Points, in no order, along strands that fork and pass close to each other.
Two points are linked if the straight distance between their rows is under 66.8.
j_348: 1 19 -6 9 -11 0 7 6 11 17 8 9 -1 2 12 -11 -7 -2 9 30 4 0 -4 -1 1 -3 12
j_120: 9 -9 -4 -19 6 25 27 4 -40 -3 -2 25 9 5 -15 -17 3 5 -17 -20 18 -4 34 -7
 -7 -2 2
j_121: -14 1 -5 -7 11 -23 23 5 -16 2 -24 -8 -1 4 9 -60 21 -25 6 -10 -5 -12 16
 -15 -5 8 -17
j_529: 6 17 -16 25 -8 -16 -37 18 -1 46 -22 -7 -26 1 -18 18 -3 -8 26 -2 4 3 5 32
 -16 -17 17
j_118: 0 12 -26 18 2 9 -18 22 23 10 3 -24 -30 21 -4 25 -20 -28 -5 -11 -3 -7 -18
 14 14 8 -3
j_304: -2 14 -15 14 -12 14 0 -30 32 -30 15 -9 23 -4 -9 11 7 11 19 0 -7 3 -11 4
 10 21 -2
j_335: -11 10 12 -3 3 -10 -3 15 -22 34 -12 -2 -48 2 -8 -15 15 -2 7 -20 3 -13 19
 8 -13 -5 21
j_733: -19 12 18 12 0 -16 -11 -11 12 20 -2 -13 2 0 -8 -39 21 -13 22 -14 -1 -9
 37 -12 -27 -20 3
j_141: -20 15 1 8 7 8 4 -36 12 8 15 10 20 6 1 -11 19 -22 27 -4 -25 -16 19 -16
 -2 2 17
j_182: -2 -19 -11 17 -19 0 -15 -22 26 -26 17 -10 -3 -5 18 24 -40 -17 -11 0 -12
 -14 1 -11 -7 -2 -8
j_187: -14 14 7 4 3 -33 -26 -8 3 25 -27 -7 15 -10 9 -41 20 -11 34 -5 -4 7 25
 -18 -33 -28 -1
j_656: 4 -14 -25 19 -2 7 -11 4 31 -2 7 -17 -29 17 14 25 -32 -29 -9 -8 -16 -13
 -26 11 24 -2 -22
j_211: 5 0 0 17 -7 30 -29 -7 -6 1 33 -1 -18 23 -7 43 -14 -8 -17 -19 2 -13 2 2 0
 -5 2
j_275: -3 9 -6 28 -4 1 -28 21 2 44 6 -5 -26 18 -13 17 2 -23 -2 8 -2 -9 -1 21
 -12 -10 30
j_414: 11 -14 -12 -5 -17 16 15 3 -30 -31 -15 21 40 0 -6 24 -23 7 -14 9 7 -2 21
 -18 -9 4 -6
j_30: -3 25 -13 -16 -3 2 34 17 -16 1 -22 9 12 1 -4 -35 14 5 -5 2 16 6 -8 -2
 -21 15 -6
j_214: -25 13 14 11 6 -5 2 -7 -9 17 15 4 4 3 12 3 24 12 -2 15 3 -5 -25 -1 -17
 21 7
j_680: 4 -16 -13 9 10 4 -17 -1 3 -22 14 -31 -4 10 4 50 -8 -15 2 -18 -10 -1 -26
 9 19 32 -20
j_85: 7 -3 -25 -11 -1 0 44 9 -17 -9 -13 24 21 -1 11 -18 1 -7 -9 10 0 -1 -15 -5
 27 2 -10
j_683: 0 13 16 -17 -4 5 7 25 13 -1 -14 -3 10 22 12 -12 -10 37 -14 24 10 38 -17
 -6 -30 18 -7
j_236: -16 8 5 -29 3 5 29 11 11 -5 -16 25 20 10 14 -33 7 20 -3 39 -7 20 -25 2
 -5 -7 -8
j_672: 17 -10 -5 -13 -31 7 -2 -4 -3 -46 -9 3 19 -11 9 28 -28 15 -9 2 -5 -6 13
 -17 -10 -2 -15
j_813: 12 0 14 1 9 -7 7 0 43 -11 -12 -10 -8 2 13 -16 -20 9 -6 5 9 25 -42 -6 6 0
 -26
j_269: -1 -31 15 -26 17 -8 9 -20 24 -45 -5 -10 14 -18 22 3 -21 13 -16 -1 -6 17
 -39 -11 5 7 -28
j_286: 19 7 -1 -5 11 5 -3 29 -15 37 -22 3 -17 0 -29 -25 -4 -10 9 -11 28 13 37 7
 -8 -15 16
j_553: -10 19 2 3 5 -31 -24 -12 7 39 -31 5 6 -16 19 -24 25 -10 43 0 -12 0 -4 -9
 -21 -32 15
j_549: 2 1 1 18 19 13 -32 11 2 24 2 -14 -23 2 -46 -2 18 -15 6 -27 27 5 10 46
 -14 -22 13
j_199: 7 -25 -12 11 -1 -9 -5 -2 -9 -35 7 -24 14 -11 7 42 -5 -5 -10 8 -7 -2 -10
 3 21 22 -11
j_111: -13 -4 3 6 -11 -5 8 -10 -17 -6 21 18 32 1 7 9 -8 1 -12 37 3 -3 7 -8 7 20
 20
j_49: 11 -35 3 -30 -10 -13 -5 -22 17 -54 -13 6 5 -35 28 14 -38 -5 -6 5 -15 -1
 -5 -10 -14 -8 -23
j_561: -10 24 1 -10 6 -19 -3 2 10 24 -27 12 4 -15 14 -24 18 2 31 25 4 16 -18 -2
 -14 -19 10
j_531: 2 -7 -6 20 -24 10 -27 -4 17 -4 29 -7 -15 17 15 31 -33 -18 -15 -4 -4 -20
 -4 -5 -12 -1 3
j_563: -21 -20 36 1 27 7 -9 -18 -21 -2 23 3 -14 2 -4 -6 19 -9 0 -38 2 -22 31 7
 4 -23 17
j_619: 20 -18 -29 -3 7 -1 31 8 -10 -5 -19 14 -7 -6 3 -5 -1 -5 -13 -1 0 -5 -26 2
 55 -6 -11
j_11: 8 1 17 -16 1 16 8 -14 -29 -10 18 5 14 -6 -19 9 17 36 -1 -16 2 1 20 3 -9
 16 4
j_641: -12 24 10 9 -2 18 -1 -19 22 0 21 10 26 2 -16 -6 7 22 8 15 -4 3 10 -11
 -19 7 17
j_545: 13 -18 -4 7 8 0 15 -12 2 -2 -4 7 -7 1 2 10 -3 -5 -6 -2 1 7 -41 -1 57 -6
 -18
j_923: 3 -26 -13 1 -13 -6 22 -5 1 -33 -8 -4 7 -8 25 -6 -31 1 -32 20 6 -4 -19 -7
 6 1 -23
j_174: 14 18 -9 -16 4 -13 19 17 6 29 -38 -3 -12 0 -1 -38 17 18 30 -8 -6 12 14 2
 -13 6 -8
j_261: 27 -8 -8 -9 0 -1 -14 35 -26 -17 -1 -17 8 -14 -12 54 4 -11 -3 2 -19 7 17
 4 25 14 -3
j_466: 7 12 -7 -7 12 -18 10 23 -17 28 -35 -9 -5 3 -16 -38 13 -8 10 -16 19 11 27
 4 -12 7 8
j_756: -9 -12 29 21 21 -1 -23 -9 7 22 -5 -8 7 3 -18 -39 10 -27 18 -23 14 3 48
 -7 -16 -42 8
j_412: 11 -13 -4 -25 4 -7 -5 16 -39 -10 4 -4 11 -14 -18 27 14 -3 -5 -14 -14 1
 33 9 24 13 17
j_360: -5 -10 30 1 18 -7 -2 6 -6 12 -9 -5 -1 5 -16 -49 1 -21 0 -15 22 5 59 -9
 -3 -30 7
j_226: 4 12 -6 -3 -26 9 -1 -10 9 9 24 5 -19 1 3 8 14 35 11 0 -21 -16 8 13 2 5
 -3
j_734: 15 24 11 -22 -17 10 -4 8 5 -19 10 9 -8 8 20 16 -32 17 -9 0 6 10 -8 -21
 -5 5 -4
j_313: -4 -9 -3 -6 7 -15 17 12 -22 25 -10 -1 -28 9 4 -22 16 12 -1 -12 -10 -16
 25 4 -4 19 0
j_295: 22 -47 11 -25 -5 -13 -2 -24 19 -39 -9 6 -6 -29 17 11 -36 -25 -2 -12 -11
 6 -10 -6 21 -27 -27
j_491: 16 3 2 -24 -3 0 2 7 -34 -3 17 1 -9 -2 -7 15 12 21 -9 -17 6 -1 22 8 14 20
 9
j_404: 3 -3 11 15 16 -1 9 -3 27 10 -24 4 9 2 6 -18 -4 5 -1 20 11 31 -53 -11 4
 -11 -23
j_475: -13 14 25 16 5 15 -16 -26 13 25 26 12 17 10 -22 -5 19 14 14 1 1 1 14 -1
 -34 -5 20
j_319: -18 -11 -22 1 3 -4 -6 -6 -8 7 15 -9 -4 -5 1 30 18 -16 0 6 -27 -20 -3 21
 28 4 12
j_45: 13 -13 19 6 -1 11 -20 -5 -18 -14 27 -9 14 7 1 50 -13 17 -4 -6 -1 6 5 -10
 -2 24 -7
j_267: -24 13 13 4 6 -9 6 -22 14 10 6 -3 8 8 9 -33 25 -19 24 -18 -17 -15 29 -29
 -13 -8 2
j_429: -5 5 1 -30 6 9 16 30 20 -5 -24 5 15 21 10 -23 13 41 -1 40 -2 32 -19 5
 -16 -2 -3
j_787: -17 4 -17 23 -2 -23 -12 15 -4 45 -16 -6 -12 -9 -12 -19 12 -20 10 16 0
 -10 19 9 -14 -10 16
j_125: 7 3 -2 25 -12 -8 -6 5 33 16 5 -3 -18 6 18 2 -7 -1 6 19 -4 4 -32 14 8 0
 -2
j_144: 21 -26 -9 -6 -22 -6 -10 -11 15 -45 -1 -12 4 -24 15 28 -37 -6 -4 0 -14
 -10 17 -13 -12 -6 -22
j_160: -3 7 -5 -23 3 15 28 3 -30 2 -15 13 7 8 -8 -37 15 0 -8 -22 11 -3 22 -12
 -22 6 1
j_835: 1 12 0 -21 -21 -4 2 1 -5 -17 7 6 -9 -5 25 23 -10 23 -12 8 0 -3 -17 -5 4
 3 -3
j_153: 12 8 -5 20 0 -2 -46 16 -2 40 -9 -10 -24 -5 -38 5 4 -4 18 -13 22 11 18 33
 -17 -20 15
j_592: 12 27 17 -7 -7 3 -23 14 12 -15 21 -6 -11 9 2 14 -33 -4 -6 -8 20 12 -9
 -17 -12 5 2
j_172: 15 -2 -18 -27 -3 1 27 1 -22 -33 -18 14 28 -15 13 9 9 12 -3 8 -2 2 -17 -6
 21 6 -12
j_700: -18 -5 -1 7 -9 0 9 -22 -9 -17 11 22 34 -4 5 9 0 14 -6 37 -18 -11 -13 -14
 -8 12 0
j_42: -23 -3 -4 11 2 -13 2 2 -14 16 19 -5 -12 -1 6 11 22 -9 -6 8 -6 -23 -13 16
 5 15 17
j_501: 1 -9 -28 0 -8 -7 9 5 -12 -22 8 -8 7 -18 -3 20 4 -4 -13 13 -9 -12 -3 10
 30 9 2
j_636: -6 12 21 -4 -2 18 -9 -19 -25 -10 25 10 18 -2 -8 29 3 19 2 -6 10 2 1 -12
 -6 17 8
j_850: 14 -24 -4 -5 -3 22 10 5 -44 -14 0 27 32 0 -27 9 -8 7 -23 -3 13 -4 37 -8
 5 0 7
j_951: 0 0 9 11 8 26 -20 -9 -8 10 38 9 -8 6 -27 20 1 -6 -4 -12 8 -8 19 14 5 -11
 21
j_855: -9 -1 6 -19 10 15 26 0 16 -13 -18 24 23 12 5 -29 -7 13 -9 28 4 25 -50
 -14 9 -13 -21
j_854: -17 5 -3 29 5 8 -19 -1 -8 25 -2 -19 -12 5 -36 -10 29 -13 5 -16 29 -10 2
 24 -34 -5 7
j_612: 10 -1 19 22 -1 -22 -7 6 25 13 -6 8 -39 7 24 5 -16 8 6 12 -9 5 -49 15 18
 -9 -8
j_649: -18 8 -4 20 8 4 -15 12 3 44 5 -6 -7 7 -21 -1 10 -34 -4 5 -1 -8 18 11 -4
 -8 30
j_790: -9 16 15 -6 -14 -2 -10 -17 4 18 31 6 -19 0 0 -1 26 32 9 -11 -11 -13 19
 10 -12 0 16
j_397: -4 7 -5 0 -6 5 13 5 -12 12 16 6 13 3 2 -1 -7 -9 -6 17 6 2 16 -8 8 12 18
j_856: 13 -14 -3 10 12 5 0 0 23 -8 8 -9 -19 5 13 18 -20 -15 1 -13 0 2 -39 2 41
 -3 -18
j_435: 8 -11 2 -29 -1 4 21 -6 1 -47 -20 8 25 -4 21 10 -1 30 -14 3 -4 15 -36 -11
 14 0 -25
j_75: -9 -12 35 -3 31 1 -9 6 -23 25 3 -5 -34 8 -12 -17 15 -4 -3 -34 8 -8 30 9
 2 -13 18
j_852: -16 -7 -9 -7 20 -15 20 11 -19 16 -19 -16 -17 12 1 -33 20 -18 0 -26 -14
 -21 29 -7 4 14 -4
j_317: 30 -27 -5 0 -5 -12 -9 25 -9 -38 -15 -23 11 -21 3 53 -12 -19 -3 5 -14 1 1
 -3 17 6 -18
j_17: 20 -38 -12 -5 -10 -10 13 -3 6 -40 -16 5 10 -14 17 14 -31 -16 -17 8 -5 4
 -11 -5 36 -15 -23
j_784: -1 14 -20 -7 7 -2 34 3 -4 10 -14 8 3 -4 5 -39 18 -3 7 11 -1 -3 -20 -1 12
 7 -10
j_596: 15 33 -16 0 5 5 -3 31 -6 28 -11 -10 -25 1 -16 -1 -7 -15 8 -11 18 8 4 4 2
 -3 15
j_398: -1 -11 10 -1 12 -10 1 -17 42 -34 3 -22 -1 -9 15 -5 -12 14 -13 -3 -3 18
 -40 -2 1 13 -26
j_181: -20 16 8 -7 -11 6 5 -15 -2 -9 14 16 0 -4 21 10 8 26 -15 19 -7 -10 -27 -6
 -17 4 3
j_169: -16 -12 27 -7 19 16 4 -27 -31 -6 19 14 11 -3 -21 -14 21 14 -7 -25 7 -16
 24 -1 -10 1 4
j_281: 1 10 0 17 -4 -1 1 -21 47 -27 17 -22 12 -2 1 2 -4 14 1 0 -2 13 -25 7 3 21
 -13
j_524: -1 7 27 10 -2 13 -13 -21 -1 13 35 12 -4 3 -19 -1 12 8 7 -11 6 -2 28 10
 -9 -14 27
j_158: -1 -7 7 -14 -15 8 16 14 1 -10 2 7 16 19 13 -9 -22 32 -27 21 16 18 1 -12
 -19 19 -12
j_660: 5 22 -27 7 6 -3 -5 40 16 11 -11 -20 -31 -1 -10 11 -18 -25 -6 -1 2 4 -21
 9 20 6 7
j_452: -11 9 -19 17 -7 16 8 -36 27 -3 17 3 21 4 0 7 18 -1 23 4 -20 -15 -6 6 11
 2 9
j_341: 1 23 -9 13 -12 -12 -7 8 4 27 -22 4 -12 -12 1 -18 5 7 17 22 11 4 -7 7 -13
 -9 5

Follow the links from the first point to the second, and from the first to the third. Name the last point that the two ways share.
j_275 / j_435 / j_317: j_341
j_181 / j_398 / j_612: j_348
j_592 / j_317 / j_452: j_181
j_286 / j_404 / j_187: j_398
j_261 / j_267 / j_529: j_341
j_856 / j_187 / j_923: j_85
j_17 / j_596 / j_281: j_85
j_435 / j_360 / j_275: j_733
j_169 / j_734 / j_348: j_181

A fork is a point with three links. Follow the links from the first point to the second and name the forks in between, in order.
j_275 / j_545: j_341 > j_733 > j_398 > j_85
j_75 / j_680: j_11 > j_199
j_680 / j_304: j_199 > j_181 > j_348 > j_341 > j_733
j_11 / j_275: j_199 > j_181 > j_348 > j_341
j_49 / j_30: j_144
j_435 / j_275: j_398 > j_733 > j_341
j_360 / j_545: j_733 > j_398 > j_85

A fork is a point with three links, a tip a point with one. Leave the first point through the second and follow the links. Name the first fork or tip that comes.
j_144 / j_672: j_85
j_787 / j_649: j_854
j_784 / j_30: j_144
j_121 / j_852: j_11
j_158 / j_683: j_398
j_656 / j_118: j_174
